Each row is a point on a tangle of strands that fork, close into loops and nearly touch. The rows are in no order.
In the rows, 128 means zero.
Points whose rows are less than 182 apart are linked; no others are. Some points are linked to none.
Zemi: [142 177 142 173 121  89 119 176 119 118  92 170 155 142 112 148 138 173
  73 108 124 127 102 124 131 138 182  91 151 105 135 137 130 154 163 105
 133 144  86 120 147 172 142 111 131 138 149 128  89  98 137 130 157 132
  62 110 151 124 134 107  90 193 153 125 116]
teb: [109 118 161 120 136  31 136 154 145 243 106 104 112 146 129  95 123 114
 124 162  96 152 117 155  82 175 113 128 141 158 149 151 111 155  88 121
 133  96 217 141 118 124 142 127 114  99 135 141 168 186 129 154 112 131
 104 130 134 134 171 145  79 146  97  81  96]
zode: [139 117 121  79 132 178 145  97 119  88 149 126 131  90 128  71  82 154
 177 141 158 127 146 118 134  76  92 151 109 127 121 129 156 105 137 166
 139  90  83  86 147 121 121 160 101 154 114 100  77 107 116 114 185 111
 143 169 147  41 134 150 120  99  66 152 224]
mufuf: [102 113 119 157 140 138 131 139 120 113 156 112 100 147 119 136 160 139
  79 140 144  88 127 134 162 168 156 155 161 134  79 153 107 119 151 121
 127 180 138 159 126 111 133 137 150  93 147 168 156 124 113 112  77 125
 159 156 107 192 111 133 147 122 203 153  75]
Manem: [148 144 165  82 104 112  88 139 153 151  94 165 132 174 113 130 100 100
 171 154  95 133  90 121  94 133 122  74 106 130 179 106 112 158 158  86
 154 104 103 141 107 123 148  79 104 132  97 123 125 124 114 162 129 162
  87  84 115 108 139 123 111 138  99 109 152]
varoz: [109 116 132  88 136 120 115 139 147 164 140  92 118 172 123 147 144  75
 141 157 106 126 139 127 148 178 108 120 128 161 141 129  93 111 103 123
 120 157 177 201 105  80 126  75 139 106 122 154 176 179 110 159  59 145
 140 115  99 194 134 158 152  88 156 133  60]
soni: [140 129 154  68 124 153 123 119 154 109 151 151 130 105 112  71  59 125
 180 153 136 129 123 160 126 101  87 141 102 115 151  99 138 133 176 133
 150  71  72 110 121 134 144 143  89 151  98 113  92 115 102 131 194 129
 100 124 121  44 146 141 109 108  59 139 216]
Tumat: [116  98  97 136 144 122 201 118 122 104 170  97  87  71 132  99  98 156
 114 122 160 154 172 122 150 113  85 197 130 124 112 148 143  94  80 163
 112 124 168 106 157 138 112 198 123 118 130 142 109 136 146  85 142  66
 176 173 133 113 138 149 162 120 103 126 150]
tivet: [103  71 128  91 140 146 127  94  60 156 167 101 114 105 166  67 128 126
 190 151 132  85 146 143 116 130  82 140  90 170 130 155 149  77 167 159
 146  97 165  80 122  82 126 188 139 127 117 104 148 144 110 122 136 130
 178 133 120  96 128 148 111  54  86 124 182]
Falar: [202  96 116 122 120 193  62 100  79  77 139 134 148 124 143  95 121 126
 155 121 162 115 112 101 108 100 165  97 124 101 112 171 181 123 182 117
 153 122  82 130 143 127 116 133 110 157 110 110  96  81 111 132 148 147
 162 152 133  70  90 124 100 166 135 168 205]
tevuf: [128 180 163  74 119 147 107 129 187  97 121 125 114 177 124 157 120  85
 152 171 132  89  67 120 166 167 144 101 137  94 158  53 107 163 173  59
 153 143  97 207  88  78 123  70  96  92  75 147 153 126 106 151 137 151
  96  40  99 172 145 161 162 104 149 112 117]
rizup: [182 112 124 128 100 172 119 103  91  63 137 165 137 124 124  68 125 137
 135 149 164  98 110 117 117 120 165 128 140  92  96 152 165 116 184 117
 160 113  67 117 166 129 121 155  95 122 123 124  85  70  73 125 160 120
 125 157 144  62 103 121 108 146 134 149 224]
Rap: [ 99 176 133 109  95  68 124 156 149 179  65 166 130 138 106 123 109 137
 131 125  87 154 127 162  94 118 101 113 118 145 167  80  85 121 130 122
 123 117  92  91 116 143 139 101 131 133 131 119  91 106 111 147 150 135
  44 114 132 113 135 108  77 138  79 113 134]
gifa: [109 129 121  82 122 135 125 126 121 159 118 102 139 151 138 160 127  95
 178 133  88 129 150 118 125 135  83 119  85 157 166  98 118  99  97 143
 109 139 173 129 115 103 131  74 154 125 127 128 163 161 136 144  78 155
 155 111  97 168 132 137 143  77 115 135  88]
beze: [183 115 130  89 100  86  74 129 132 150  97 155 148 165 142 112 140  80
 150 140  90 154 143 102  86 129 147  74 107 139 164 109 106 155 143 101
 131 132 143 176  99 110 134  76  81 121 110 138 158 116  96 171  87 162
 123 108 117 140 125 121 102 124 134 107 145]
Debe: [157 169 111  83 118 185 110  84 145  55 126 149 194 102 132 191 102 100
 157  78 146 158 152  81 166 104 166 105 101  80 134  89 138 129 121 114
 113 154  72 141 143 130  90  91 100 174 129  81 108  94 139 138 145 135
 127  92 135  98 152 136 188 149 123 136 150]
vaka: [104 100 117 149 138 187 108 110 103 140 122  92 137 149 141 180 157  91
 134  99 124 107 188 118 158 125 124 113 112 155 105 154 114 104  93 149
 102 191 167 114  99 112 118 113 190 143 126 148 153 155 148 121  45 168
 217 163 115 189 100 131 177  81 166 165  70]
sovez: [ 61 117 147  92 138  67 161 143 128 198 159 131  91 106 134  85  98 114
 149 171 122 106 115 170 104 179  83 167 131 156 144 133 111 119 132 130
 143  63 172 117 119  88 143 176 124  84 119 129 167 158 106 129 145  90
  76 117 119 115 165 147  89  94  91  79 150]
tega: [ 76 181 141 117 106  94 148 152 153 171  92 174  98 121 109 135 107 155
 119 135 109 112  95 159 116 148  94 136 120 118 148  98  90 125 147 123
 130 107 106 106 125 134 146 119 151 112 136 119 108 116 138 123 158 123
  49  95 144 116 148 117  96 131  93 109 121]
mus: [146 154 126 192 127 161  74 145  63 113  88 139 151 149 118 163 161 116
 130  80 102 112 122 122 104 102 175  64 121 114 112 156 142 126 151 136
 123 159 111  68 107 140 130  90 170 139 129 129 139  99 149 122  91 188
 156 122 155 145  87  87 122 151 153 145  99]
kifuz: [172  79 150  93 162 102 148 123 161 144 202  89 103 137 132  69 119 124
 134 200 168 138 110 121 137 146 162 159 178 126 130 144 168 187 115 103
 149  85 172 238 132 144 169 178  47 111 113 137 153 185 101 141 135 112
 139 122 121 119 159 156 149 128 132 111 169]
Rone: [187  80 133  92 124 170  65 101  83  85 160 114 133 143 144  93 141 123
 169 154 157  80 118 101 116 118 150 115 118 125 111 163 160 117 192 113
 159 120 110 151 123 104 109 145 129 138 112 114 153 119 111 139  92 147
 182 133 131  88  95 134 137 111 145 143 176]
Muz: [161 118 120 212 134 150  99 117  78 113  89 127 168 141 137 141 178 115
  85  77 112 121 163 115 122 106 159  96 139 129 100 139 134 124 134 152
 112 176 125  94 117 153 111 108 173 144 144 121 110  97 134 122  91 149
 159 145 164 160  83  87 111 144 165 157 104]
fim: [143 155 116  95  91 133 104 114 120 123  85 168 169 136 146 145 120  91
 162  86  99 168 162 118 115  93 102  91  71 123 155  66 117 100 116 145
 103 138 101 100 120 126  98  63 136 170 129  87  95  92 121 142 127 153
 122 109 123 105 128 112 122 121  84 129 155]
fira: [ 80 166 149  94 117  85 147 148 190 167 117 134  95 130 110 138  85 148
 125 162 110 123  89 146 120 160  88 135 134 114 146 108 100 154 133 107
 147 107 123 148 120 117 141 113 124 109 123 135 146 140 143 133 156 103
  65 105 136 124 167 138 110 137 116  94  97]
Nol: [188  90 135 148 117  70 126 120 146 186 115 144 138 116 133  58 139 122
 111 143 118 195 161 124  62 110 136 133 150 163 150 127 150 146  82 123
 119  93 151 167 143 159 160 154  56 141 126 109 129 141  80 153 165 132
 110 203 142  89 148 117  83 151  78 106 175]
givig: [172  96 114 171 175 196 106  94 122  84 130  96 138  97 114 160 136 145
 140  82 175 164 133  85 127  71 159 116 122 107  96 182 179 157 101 152
 134 134 115  77 164 161 109 152 136 177 120  93 117 131 185 118 140 125
 201 176 152 100 114  93 134 145 115 151 146]
Tekob: [107 114 150  73 118 116 152 126 137 134 160 155 116 116 129  55  92 125
 178 174 139 111 117 163 111 128  86 152 112 137 132 111 136 115 165 119
 141  52 102 128 113 107 139 155  95 120 104 105 119 115  84 146 175 113
  91 118 120  63 159 146 117  92  69 113 217]
fum: [115 131 104 160 112 149 145 133 113  96 131 119 124 129 140 146 144 139
  93 100 143 106 135 133 146 142 127 141 151 131 115 131 122 109 135 129
 117 175 127 122 141 131 116 130 159 108 143 158 136 120 129 110  90 132
 144 142 121 160 109 129 153 119 185 143  95]
pefan: [162 165 122 198 100 133 115 146 119  91 109 131 181 143 122 189 174 107
  45  66 131 119 114 116 166 145 188  64 158 116  92 129 116 127 140  97
  99 188  88 159 135 169 126  84 114 145 168 146 125 100 119 127  98 158
 127 107 119 183 100 127 146 168 215 142  76]
Guv: [ 98 178 156 180 171 148  95 187 133 131 112 128 129 160  92 198 142 160
  90 130 127  71  64 138 138 152 164  96 159  96 102 179 113 188 166 119
 151 131 104  88 109 141 154 109 189 110 141 164 124 134 180 114 114 137
 106  96 157 164 114 129 124 164 183 143  57]
fofo: [ 35 121 142 112 137  98 169 132 106 189 154 108  85  91 143 105  95 111
 158 126 110  97 114 198 104 147  52 179 106 162 153 142 103 110 133 138
 128  75 183  73 115  92 129 185 155  90 135 117 157 163 137 111 149  95
  88 104 126 118 153 138  84  79  68  90 136]
Kir: [123 121  99  73 115 162 155  92 151  56 164 115 104 128 131 129 109 126
 142 142 158 117 145 107 169 134 115 172 135 122 114  98 133 118 124 127
 122 154 108 192 142 113 111 130 104 114 117 143 130 121 123 120 109 108
 161 122 105 143 137 152 201 109 157 147 127]
bipa: [135 153 156 171 165  96 101 187 139 166 113 139 155 168 104 158 141 153
  73 153 122 109  56 121 137 166 167 112 182 121 108 177 116 208 157 103
 151 134 127 121 102 149 165 107 138 107 149 170 133 156 162 133 118 143
 114  98 155 148 100 134 100 185 187 134  62]
Ladog: [100 185 134 125  97  75 157 153 149 150  58 195 147 125  99 153 128 162
 104  94 123 185 142 159 134  88 129  92 109 118 176  62  91 107  87 122
 104 129  73  89 120 172 142  95 138 161 153  94  64  95 130 130 182 117
  20 115 137 103 151 112  79 186  75 113 116]
Zub: [120 126 138 203 140 143 135 138  70  97 123 152 103 125 114 101 144 154
 120 104 161 106 108 158 108 106 132 129 126 129  92 167 158 101 184 153
 136 132 126  42 147 144 126 158 169 124 137 133  95  87 137  74 157 113
 130 149 176 104  90  99  89 139 131 140 162]
paz: [126 109 108 170 129 173  85 129 106 123 126  91 165 162 130 185 183  80
  97  97 140  97 164 112 160 133 154 111 142 154  89 147 111 100 101 137
  92 203 134 155  82 117 119  98 158 135 137 170 159 124 120 144  37 175
 200 153 102 204 100 127 180 100 198 181  46]
lonif: [133 182 155 106 119 186  98 130 116  77 130 141 132 153 120 157 112 126
 154 130 129  67  80 128 143 129 144 105 129 104 123 128 124 136 188 110
 151 133  72 121 127 106 117  81 137 112 113 133 115  99 147 116 121 147
 109  75 138 120 140 135 161 134 158 139 134]
baz: [ 41 135 103 159 105  95 189 140  79 147 127 150  79  94 154  79 158 143
  99 124 132  82 132 195 129 158  90 175 135 152 123 111  96  60 141 161
 118 136 136  75 134 101 121 196 200  80 150 128 123 104  98  88 149  91
  89 128 134 155 121 132  89 104 130 116 115]
sapel: [ 91 175 132 106  99 176 118 137 147  95 132 110 115 134 124 189 141  96
 148 115 110  47  91 153 167 151 104 118 136 125 107 107  87 100 155 110
 122 171  99 135 118  72 134  78 182  92 129 149 138 112 122 119  80 136
 134  69  94 192 135 144 182  86 172 152  65]
kasik: [ 49 116 103 148 135  97 193 147  97 155 162 117  66  89 150  80 130 130
  93 145 150  91 135 183 139 175 105 203 143 147 119 154 113  77 131 133
 120 120 165  95 145 101 116 202 177  91 144 144 141 132 110  85 148  72
 115 150 120 144 133 148 106  98 139  95 128]
gipa: [138  70 158 102 158  98 154 125 142 182 201  77  74 130 127  81 111 108
 137 190 133 131 116 148 144 153 133 151 160 135 128 159 153 177  92 112
 154  68 209 194 133 131 149 172  54  92 115 146 171 207 124 147 122  96
 142 143 117 121 176 174 141 124  95  82 147]
tupe: [143  54  78 142 145 170 116  70  77 100 170  83 132 125 152 109 153 107
 120 116 159 128 184  79 147 127 148 156 135 155  81 161 160 102 101 146
 133 174 142 172 133 112  94 167 135 130 133 141 143 133 124 116  76 123
 214 184 125 154 105 124 156 107 157 170 127]
damot: [168 134  90 245 108 104 112 137  82 111  71 153 192 118 151 155 179 126
  57  58 112 153 160 114 118 117 179  75 153 137  99 124 129 121  99 138
  91 168 114 129 129 151 122 110 147 147 150 108 120  85 119 110 107 149
 148 150 134 165  72  74  93 164 180 150  85]
Kis: [ 95 130 136  90 122 127 111 133 176 133 159 101 110 170 117 137 158  88
 131 164 122  79 110 122 167 188 134 141 152 138 126 101  91 119 129  92
 127 168 148 222  81  76 130  94 135  90  95 167 194 171  85 162  78 128
 135  83  92 205 145 182 167  83 175 136  69]
Gino: [143 143 135 159 136 162 125 136  78  92 134 144 110 124 115  80 126 162
 123 137 160  86  90 141 105 109 133 122 138 107 100 166 162 101 201 130
 157 113  89  63 162 128 118 167 150 115 126 138  91  71 109  96 170  98
 103 147 163  71 103 112  96 140 115 159 194]
Gugav: [ 91 131 111 135 107 133 147 109  72 137 123 146 105  98 153  78 152 129
 139 117 115  85 157 160 103 119  89 151 100 143 120 116 110  55 142 177
 109 135 135  75 120 103 121 151 180 102 140 121  99  86 108 110 138 119
 114 132 128 141 113 114 117  92 130 134 139]
Bogas: [167 152 136 171 131  78  82 172 131 155  98 138 176 182 117 160 148 136
  64 128 118 144  98  96 129 165 177  84 163 122 142 147 104 184 152  91
 124 153 114 176  97 145 173  77  97 120 147 161 146 145 124 154  92 157
 104 105 145 169 105 113 104 185 178 115  89]
Tusod: [ 90 157 128 145 108 101 137 162 112 142 111 184  94 116 128  80 145 138
 116 146 122  93 100 171  99 136 100 145 129 127 128 122 107 116 175 128
 141 100  86  92 138 128 138 146 151 100 134 133  88  98 100 108 166 105
  50 125 152  96 120 123  82 121 107 121 158]
zovi: [179  57  90 124 130 152  84  66  88 136 156  99 153 132 162  96 180  87
 118 138 128 133 178  71 116 135 167 119 127 157 113 139 141 110 114 134
 125 154 156 203 114 107 110 128  95 137 121 130 163 147  88 141  45 168
 186 159 116 160 113 135 147  84 166 142 121]
goru: [120  76 118 119 126 113 165  90  78 166 146 124 122  89 156  59 126 123
 135 152 142 132 161 138 104 127  87 169  99 168 129 138 149  87 114 179
 123 112 171  93 134 111 121 192 110 126 122 111 126 118  98 120 166 105
 144 170 122  86 143 146 118  87  69 115 196]
rimo: [105 116 136 102 164 189 117 123 135 107 173  64 112 136 118 181 105 130
 164 153 144  95 124 121 152 112  95 144 100 130 113 173 135 132 146 141
 139 138 138 112 114 120 119 130 152 146 120 160 161 172 185 112  84 130
 182 126 124 137 117 139 186 103 137 150 108]
leki: [164 102 111 168 159 126 136  89 166 139  93 128 170  77 116 167 142 153
 138  92 116 218 161  98 117  74 126 154 116 129 140 122 142 145  28 156
 117 120 152 100 154 160 123 118  99 173 131  84 112 143 156 140 170 119
 171 173 131 101 134 112 126 151  69 136 127]
Dupu: [ 80 147 118 111 107 102 163 134 142 149 121 126 104 123 138 160 116 132
 143 101  93 136 163 145 140 139  86 158 103 152 145  94  97  87  85 155
  99 155 159 113 137 123 119 107 179 129 137 135 135 142 136 125 118 128
 127 122  95 169 123 130 151  97 122 125  80]
gane: [ 88 156 144 129 156 162 163 144 127 104 144 106 102 116 109 173  90 160
 158 117 136 113 104 158 132  94  88 133 118 114 130 151 141 139 148 144
 136 109 134  41 138 129 131 150 166 127 137 138 119 140 193  83 149 118
 128 105 143 106 132 113 140 126 120 133 122]
mumiz: [181 151 105  98 129 141 102  98 167  99 114 142 201  96 125 188 115 112
 161  94 123 197 131  54 143  97 171 106  94  92 159  92 148 158  74 104
 114 129 102 144 163 155 116  78  76 183 120  70 107 114 145 154 160 137
 130 119  99  94 149 120 155 150  98 138 154]
Taze: [ 99 102 130 134 173 196 132 115 108 113 155  64 112 132 123 186 123 109
 144 130 144 122 159 121 160 114 108 151 115 150  88 185 141 117 112 135
 118 162 168  88 103 125 105 152 192 147 120 159 144 172 189 111  73 141
 224 160 116 179  92 123 198  83 147 158  67]
Dega: [ 81 160 144 197 155 144 137 158  69 115  93 138  99 131 123 124 152 150
  99  78 123  91 113 169 126 116 134 122 136 113  99 152 127 132 148 153
 116 140 130  28 131 140 123 147 213 127 136 141 101 106 161  80 145 130
 120 117 172 155  93  87 118 151 159 128  88]
Gan: [148 170 132 150 125  82 160 144 180 118  81 171 147 113  95 165 126 186
  77 119 146 190 135 122 140 109 159 113 129 105 153  96 136 146  80 110
 111 124  82 110 152 193 149 127 105 170 144  92  83 113 140 133 192 108
  58 135 129  96 154 107 100 199 107 111 136]
lotib: [ 35 142 163 131 129 122 138 134  93 176 127 111  89 111 136 133 108 126
 167 115 105  98  92 187  98 126  63 151 110 149 146 138 102 116 164 149
 125 100 169  39 102  97 134 164 194 106 136 128 149 140 141  98 150 118
  99 104 149 125 137 116  82 102  83 110 129]
zepe: [139 109 118 132 152 152 159  98 133 110 144 118 126  73 104 107 100 165
 152 110 151 171 153 109 119  74  89 157 108 128 115 139 157 108 105 168
 129 101 106  68 147 146 125 171 115 154 128  95  68 122 141 108 174  92
 144 171 154  36 141 133 135 130  49 138 189]
nutiz: [138 132 103  54 105 123 112 100 142 127 108 143 164 130 142 125 112 106
 192 118  86 162 166 128 113  97  84 107  62 142 165  62 115 103  96 160
 119 105 116 121 113 103 115  71 118 162 124 105 114 125 116 160 141 153
 139 108 113  99 145 118 128  97  66 121 156]
Noku: [109 112 132 181 153  57 161 172 157 190 109 116 132 152 132 110 129 164
  56 131 121 170 130 136 121 164 143 138 164 148 130 167 100 158  82 136
 123 139 206 141 129 151 146 162 154 105 169 157 137 172 141 119 121 128
 123 160 141 162 131 118  90 172 164 100  50]
kazut: [105 171 132 150 102 142 141 160  92 111 106 191 110 121 106  96 123 165
 107 124 147  90  91 168 105 119 139 123 140  95 120 121 128 104 187 123
 138 126  54  70 150 139 128 139 146 119 122 131  45  69 106 103 174 105
  47 132 160  82 117 106  93 147 111 142 175]
Sef: [184 125 126 183 115 127  78 142 124 117 120 123 180 165 135 150 178 110
  68 122 135 114  95 101 137 151 193  92 168 118  99 144 120 157 162 100
 124 173  89 190  97 136 151  93 103 124 151 160 129 118 114 142  78 168
 131 116 121 172  89 126 127 151 216 136  92]
saf: [169 123  70 161  77  69 125 127 124 119  81 174 186 114 165 109 158 103
  75  87 125 174 181 103 107 115 153 101 138 126 145  71 119 102 102 133
  91 146  92 175 130 149 124 109 104 156 153  99  97  77  83 148 128 144
 103 148 114 151 108 118  99 153 141 115 126]
Bokab: [107 138 104 123 108 122 160 118 114 116 124 142 112 112 144 120 128 142
 122 117 112 123 151 142 110 130 104 143 124 129 125 109 137  94 125 158
 125 147 130 111 144 124 117 139 155 117 137 134 122 107 132 123 124 120
 124 134 133 135 124 115 139 121 139 137 124]
lupi: [ 95 115 121 108 136 127 141 142 171 125 185  97  95 151 109 145 148 116
  95 160 155  94 105 128 179 184 141 177 184 120 109 136 113 129 131 105
 121 170 141 213 136 112 144 131 142  98 130 169 161 162 105 132  84 111
 142 130  85 192 129 173 155 104 196 142  72]
telov: [156  84 113 105 150 134 109 102 146 145 149 111 136 131 137 134 140 116
 133 143 107 159 151  88 133 133 144 125 123 136 131 134 131 132  98 140
 122 150 173 187 118 135 123 114 101 136 142 136 166 166 126 156  83 150
 171 144 119 147 118 138 166 104 137 134 115]
deko: [127 161 129 135 112 140 104 139 110 131  77 152 152 149 125 154 149 121
 151  84  86 130 136 138 105  92 132  79  96 115 141 100 115 118 136 140
 107 143 108  78 130 143 118  89 165 144 130 109 117 115 148 139 114 161
 114  99 142 125 106  93 115 141 125 145 137]
maso: [159  62 118 170 154 136 104  96  67 167 120 102 146 137 165  89 166 101
 101 115 102 156 191 114  94 124 149 120 125 168 118 166 137 110  97 163
 129 153 208 102 110 106 111 149 153 128 131 128 153 137 113 120  76 153
 190 172 140 174  91 110 120  93 154 127 100]
zoda: [130 134 102  61 108 138 154  82 189 108 119 132 163 115 128 141  98 128
 195 114 104 202 167 138 144  88  83 132  74 124 161  53 110 113  60 152
 121  94 103 116 116 132 109  69  95 180 113  84  92 112 131 156 173 119
 128 116  98  90 158 139 145 110  42 118 159]
surez: [177 133  98 128  79  65 101 134 116 151  85 173 166 141 163 106 155  92
 105 118  90 160 164 103  93 130 147 107 120 140 166  78 109 105 109 123
 103 154 128 175 112 122 132  92 104 141 134 112 134 106  80 175  93 155
 117 129 125 159 110 108  96 133 129 114 119]
zagiz: [128 166 137 128 142 162 163 125 162  85 132 123 119 103  97 189  95 176
 154  98 145 157 121 119 148  84 132 130 102  98 143 126 149 137 107 131
 134 121 108  82 159 155 118 124 119 152 130 107  92 131 187 115 165  97
 107 117 135  94 152 115 151 148 105 136 145]
sive: [149 134 164  60 126  98 148 126 193 121 154 139 101 135 121  79  85 127
 161 199 128 140 105 135 123 154 122 143 143 118 151  91 143 180 142  90
 155  73 122 207 115 136 141 145  65 110  88 130 145 137  98 155 174 111
  93  99 110 111 169 140 138 132  95  90 173]
dem: [178  83  99 141 157 162 116  94 147 103 144  98 145  93 119 170 122 138
 153 102 151 176 158  77 134  86 141 139 121 111 124 138 160 165  77 126
 127 122 136 138 161 149 108 131 107 175 117  91 128 148 169 131 144 143
 193 160 126  82 125 115 165 136  98 145 146]
bidut: [149 113 116 180 169 171 131 120 120  94 129 109 119  83 101 135 123 162
 132  96 166 183 138 102 131  56 138 143 133 116  98 166 174 137 104 165
 125 111 113  47 163 158 105 176 125 182 117 108  87 110 175  85 184  93
 156 192 170  77 117  95 125 169  87 154 169]
kiba: [131  89 143  84 146 174  97 106  89 107 164 109 121 134 147  96 109 133
 199 159 139  76 106 127 118 124 101 126  88 153 124 150 150  96 211 130
 161  79 121  98 123  69 124 161 157 126 117 108 163 135 126 129 109 140
 170 112 102  91 109 140 127  73 131 141 153]
zofem: [124 100 126 109 147 115 116 141 165 163 151  89 122 159 119 155 130 101
 134 154 107 159 144 104 150 153 135 129 134 140 149 144 109 151  71 123
 122 144 196 188 114 137 135  92 108 116 127 154 166 202 143 157  74 151
 172 141 101 174 140 151 165 112 136 134  71]
dep: [128 187 117 183  83 151 101 163 108  89  95 156 171 141 149 191 170  96
  69  71 132  65 127 130 180 134 170  69 157  99  92  97  89  94 142  92
  90 194  87 136 141 141 124  59 142 129 154 147 119  75 112 125  83 149
 134 100  97 209 113 137 162 149 206 147  74]
Rol: [148 164 129  91 104 199 107 104 126  51 134 144 150 132 132 165  91 126
 157 106 150 114 116 107 130 105 140  97 114  87 132 105 145 124 159 106
 139 139  65 131 140 121 110 106 113 158 119  94 111  91 128 129 136 138
 114  95 141  98 132 128 158 136 117 153 156]
sofar: [ 71 113 100 127 132 104 199 138 119 124 179  98  60  83 135  90  83 142
 117 137 170 116 141 144 155 145  92 201 143 142 113 150 131  80 110 149
 127 118 161 127 157 120 114 219 130  89 133 147 139 128 140  94 142  54
 142 159 123 137 135 153 156  96 122 113 146]
bomin: [174 128 151  62 120 150 100 102 170  82 155 130 124 166 144 108 132 102
 143 174 165 119 104  92 138 144 170 118 156 105 145  97 156 175 167  86
 143 131 100 234 103 132 131 130  48 139  85 128 145 127  87 148 141 152
 128  80 110 129 140 153 162 127 155 125 174]
Felal: [143  73  77 140 144 145 155  94 105 102 155 100 103  89 145 111 133 153
 107 115 165 149 183  89 148 125 130 178 144 136 102 156 166 107  87 159
 116 153 159 138 153 142  99 185 117 133 119 127 130 141 140 103 126  86
 188 194 134 131 117 130 167 124 133 145 138]
duv: [125 176 166 137 147 167 100 160 126 101 139 122 112 152 110 164 151 140
 115 149 134  43  47 134 150 152 165 108 157  96  87 154 122 165 215  99
 153 132  80 129 109 108 145 106 150  84 131 163 144 111 152 113 112 136
  93  80 138 147 110 155 137 143 195 148 105]
rufaz: [149 152 172 153 143  56 119 180 189 167 104 150 118 154  86 138 104 179
  74 139 115 152  82 110 133 153 166 113 172 121 144 160 139 204 130  84
 141 113 127 149 144 170 174 116  90 123 131 152 120 160 159 143 161 132
  80 124 153 110 152 114  79 218 134 103 110]
ravu: [123  88 109  61 129 101 164  80 129 132 187 123 112  91 158  60 100 124
 168 178 131 150 173 148 125 143  90 169 109 153 128 114 151  97  92 170
 136  73 155 155 133 119 131 165  86 125 110 115 133 143  85 146 152 102
 147 143 114  99 167 170 147  80  58 104 188]
doz: [197 116  83 220  81 100 120 125  85  94  93 156 190 123 165 104 184 113
  50  83 136 133 166  92 117 126 179  92 164 131 100 114 124 105 125 135
 103 166  98 188 128 126 114 114 114 141 161 110 116  74  81 117 113 145
 131 146 121 154  77 100  91 158 175 129 118]
resor: [123 115 129 187 142  75 156 149 137 155  99 128 129 124 127 115 159 150
  77 101 115 169 157 125 114 126 147 140 154 132 130 144 121 140  82 134
 111 139 184 105 137 160 129 155 148 135 153 136 126 152 141 112 138 115
 132 164 152 150 115 100  99 165 162 117  83]
zire: [113 144 166  86 130  74 140 145 199 159 129 117 111 148 102 128  96 141
 129 180 108 146  83 144 116 143  94 129 134 117 148 111 118 185 110  83
 164  76 147 182 119 137 148 116  87 104 103 147 157 174 150 165 151 121
  82 106 117 118 165 149 134 160  95  91 124]
roz: [173 103 148  98 147 147 122 102 152 102 171 103 102 141 126 104 128 112
 145 175 164 121  99  94 138 133 163 135 157 112 127 138 161 172 150 104
 146 106 131 221 125 146 140 154  69 123 112 142 154 159 111 131 123 128
 141 111 127 111 142 152 156 136 161 124 159]
Buraf: [134 170 132 143 134 142 148 136 148 120 103 162 127 117  98 163 106 169
 124  98 134 172 119 129 129  85 144 113 118 107 149 107 154 139 103 128
 125 120  87  65 164 174 130 120 119 157 140  88  85 118 161 125 185 114
  76 136 149  69 151 101 115 179 100 141 148]
Kel: [ 81 138 166 121 172 191 126 157 112 113 164  67  96 132 102 165  98 139
 162 143 140  75  92 156 137 132  97 149 115 130 110 187 137 165 172 133
 148 108 133  74 109 105 123 150 190 104 135 164 169 157 202 102 106 115
 166 100 134 136 130 145 151 102 152 136 102]
memu: [145 106 120 185 129  92 156 131 150 162  75 132 148 108 132 144 170 155
  90  82 105 218 173 121 117  84 142 152 116 144 138 112 123 138  39 136
  86 126 176  99 149 176 124 141 135 164 149  95 121 147 147 128 152 119
 138 177 141 137 118  89 102 170 114 118  97]
Guku: [146 123 138  59 117 153  90 110 147 134 120 121 139 156 117 131  93 110
 185 148  89 138 114 116 106 105  91  95  77 129 165 107 131 133 138 137
 142  91 116 121 120 104 120  86 116 146 109 108 145 144 143 160 119 158
 141  99 114  95 147 129 129 101  80 115 150]
vidab: [159 128 132 134 111  89 129 143 156 131 135 149 112 149 133  95 150 131
  89 172 122 121 102 127 103 172 155 132 156 109 133 139 129 167 166  95
 148 116 112 197 139 128 158 128  91 101 134 144 136 122  90 137 126 120
  90 119 131 132 133 122 111 152 159  99 136]
vipon: [104  91 151  82 134  65 136 144 146 213 158 107 101 128 122  84 116 115
 161 188 104 133 116 164 108 177 101 140 141 160 147 138 121 141 105 115
 157  75 194 162 113 107 137 145  89  75 118 131 184 187 117 155 120 101
 109 130 103 133 168 157 106 109  96  82 142]
vaso: [104 114 159 148 134  47 116 163 153 233  99 119 130 166 122 109 125 139
  83 158 102 147  94 143 108 189 137 119 158 152 146 167 103 184 115 114
 137 124 186 168 116 131 155 129 120  89 139 155 165 175 135 150 109 142
 103 136 145 161 136 132  70 158 152  99  58]
zat: [137  91 141  87 124 107 149 114 154 141 156 141 104 118 132  71 105 123
 139 174 130 141 136 131 103 133 109 159 133 135 141 112 141 121 133 126
 145  81 130 171 127 131 133 153  73 124 109 130 133 126 100 137 151 121
 119 136 122  89 156 134 132 119 100 109 185]
vusap: [111 192 122 137  80 167 120 152 112  88 113 158 141 129 152 177 151 105
 117  93 115  46 119 153 170 145 127 109 124 105 100  91  82  76 152 112
 101 168  92 132 145 104 118  82 168 114 133 145 117  68 101 120  99 140
 122  75  91 188 125 150 174 111 179 144  83]
Povim: [ 52 162 159 170 151 143 160 158  92 144 115 132  92 117 115 159 116 150
 143  94 121 119 104 175 122 105  89 142 107 124 131 143 109 127 149 164
 118 122 151  12 125 137 120 158 209 130 135 133 104 124 186  73 164 113
 104 111 163 131 117  99 100 128 109 120 102]
gul: [153 141 107  79 141 140 141  97 205  94 121 133 173 100 120 198  85 133
 176 107 113 200 145 110 169  87 126 130  80 106 160  68 131 144  53 112
 121 121 105 150 138 150 115  71  74 179 110  80 115 133 163 153 169 118
 147 108 105  89 156 132 166 131  71 115 135]

A piece is all that can be reached along the links. How many separate loops has the piece of each point below (a circle has one, a figure eight two, a Y none), and how many tips (points with one link)?
Debe | loops 1, tips 1
rizup | loops 3, tips 2
lupi | loops 2, tips 0

A fork is a point with three links, a tip a point with one. Leave the first point through the second and follow the links. Name the first fork or tip that comes.
bidut, givig | vipon
sofar, Tumat | varoz
zovi, tupe | Bokab
bipa, Bogas | sapel
mus, Muz | nutiz
teb, vaso | zat
gane, zagiz | tega
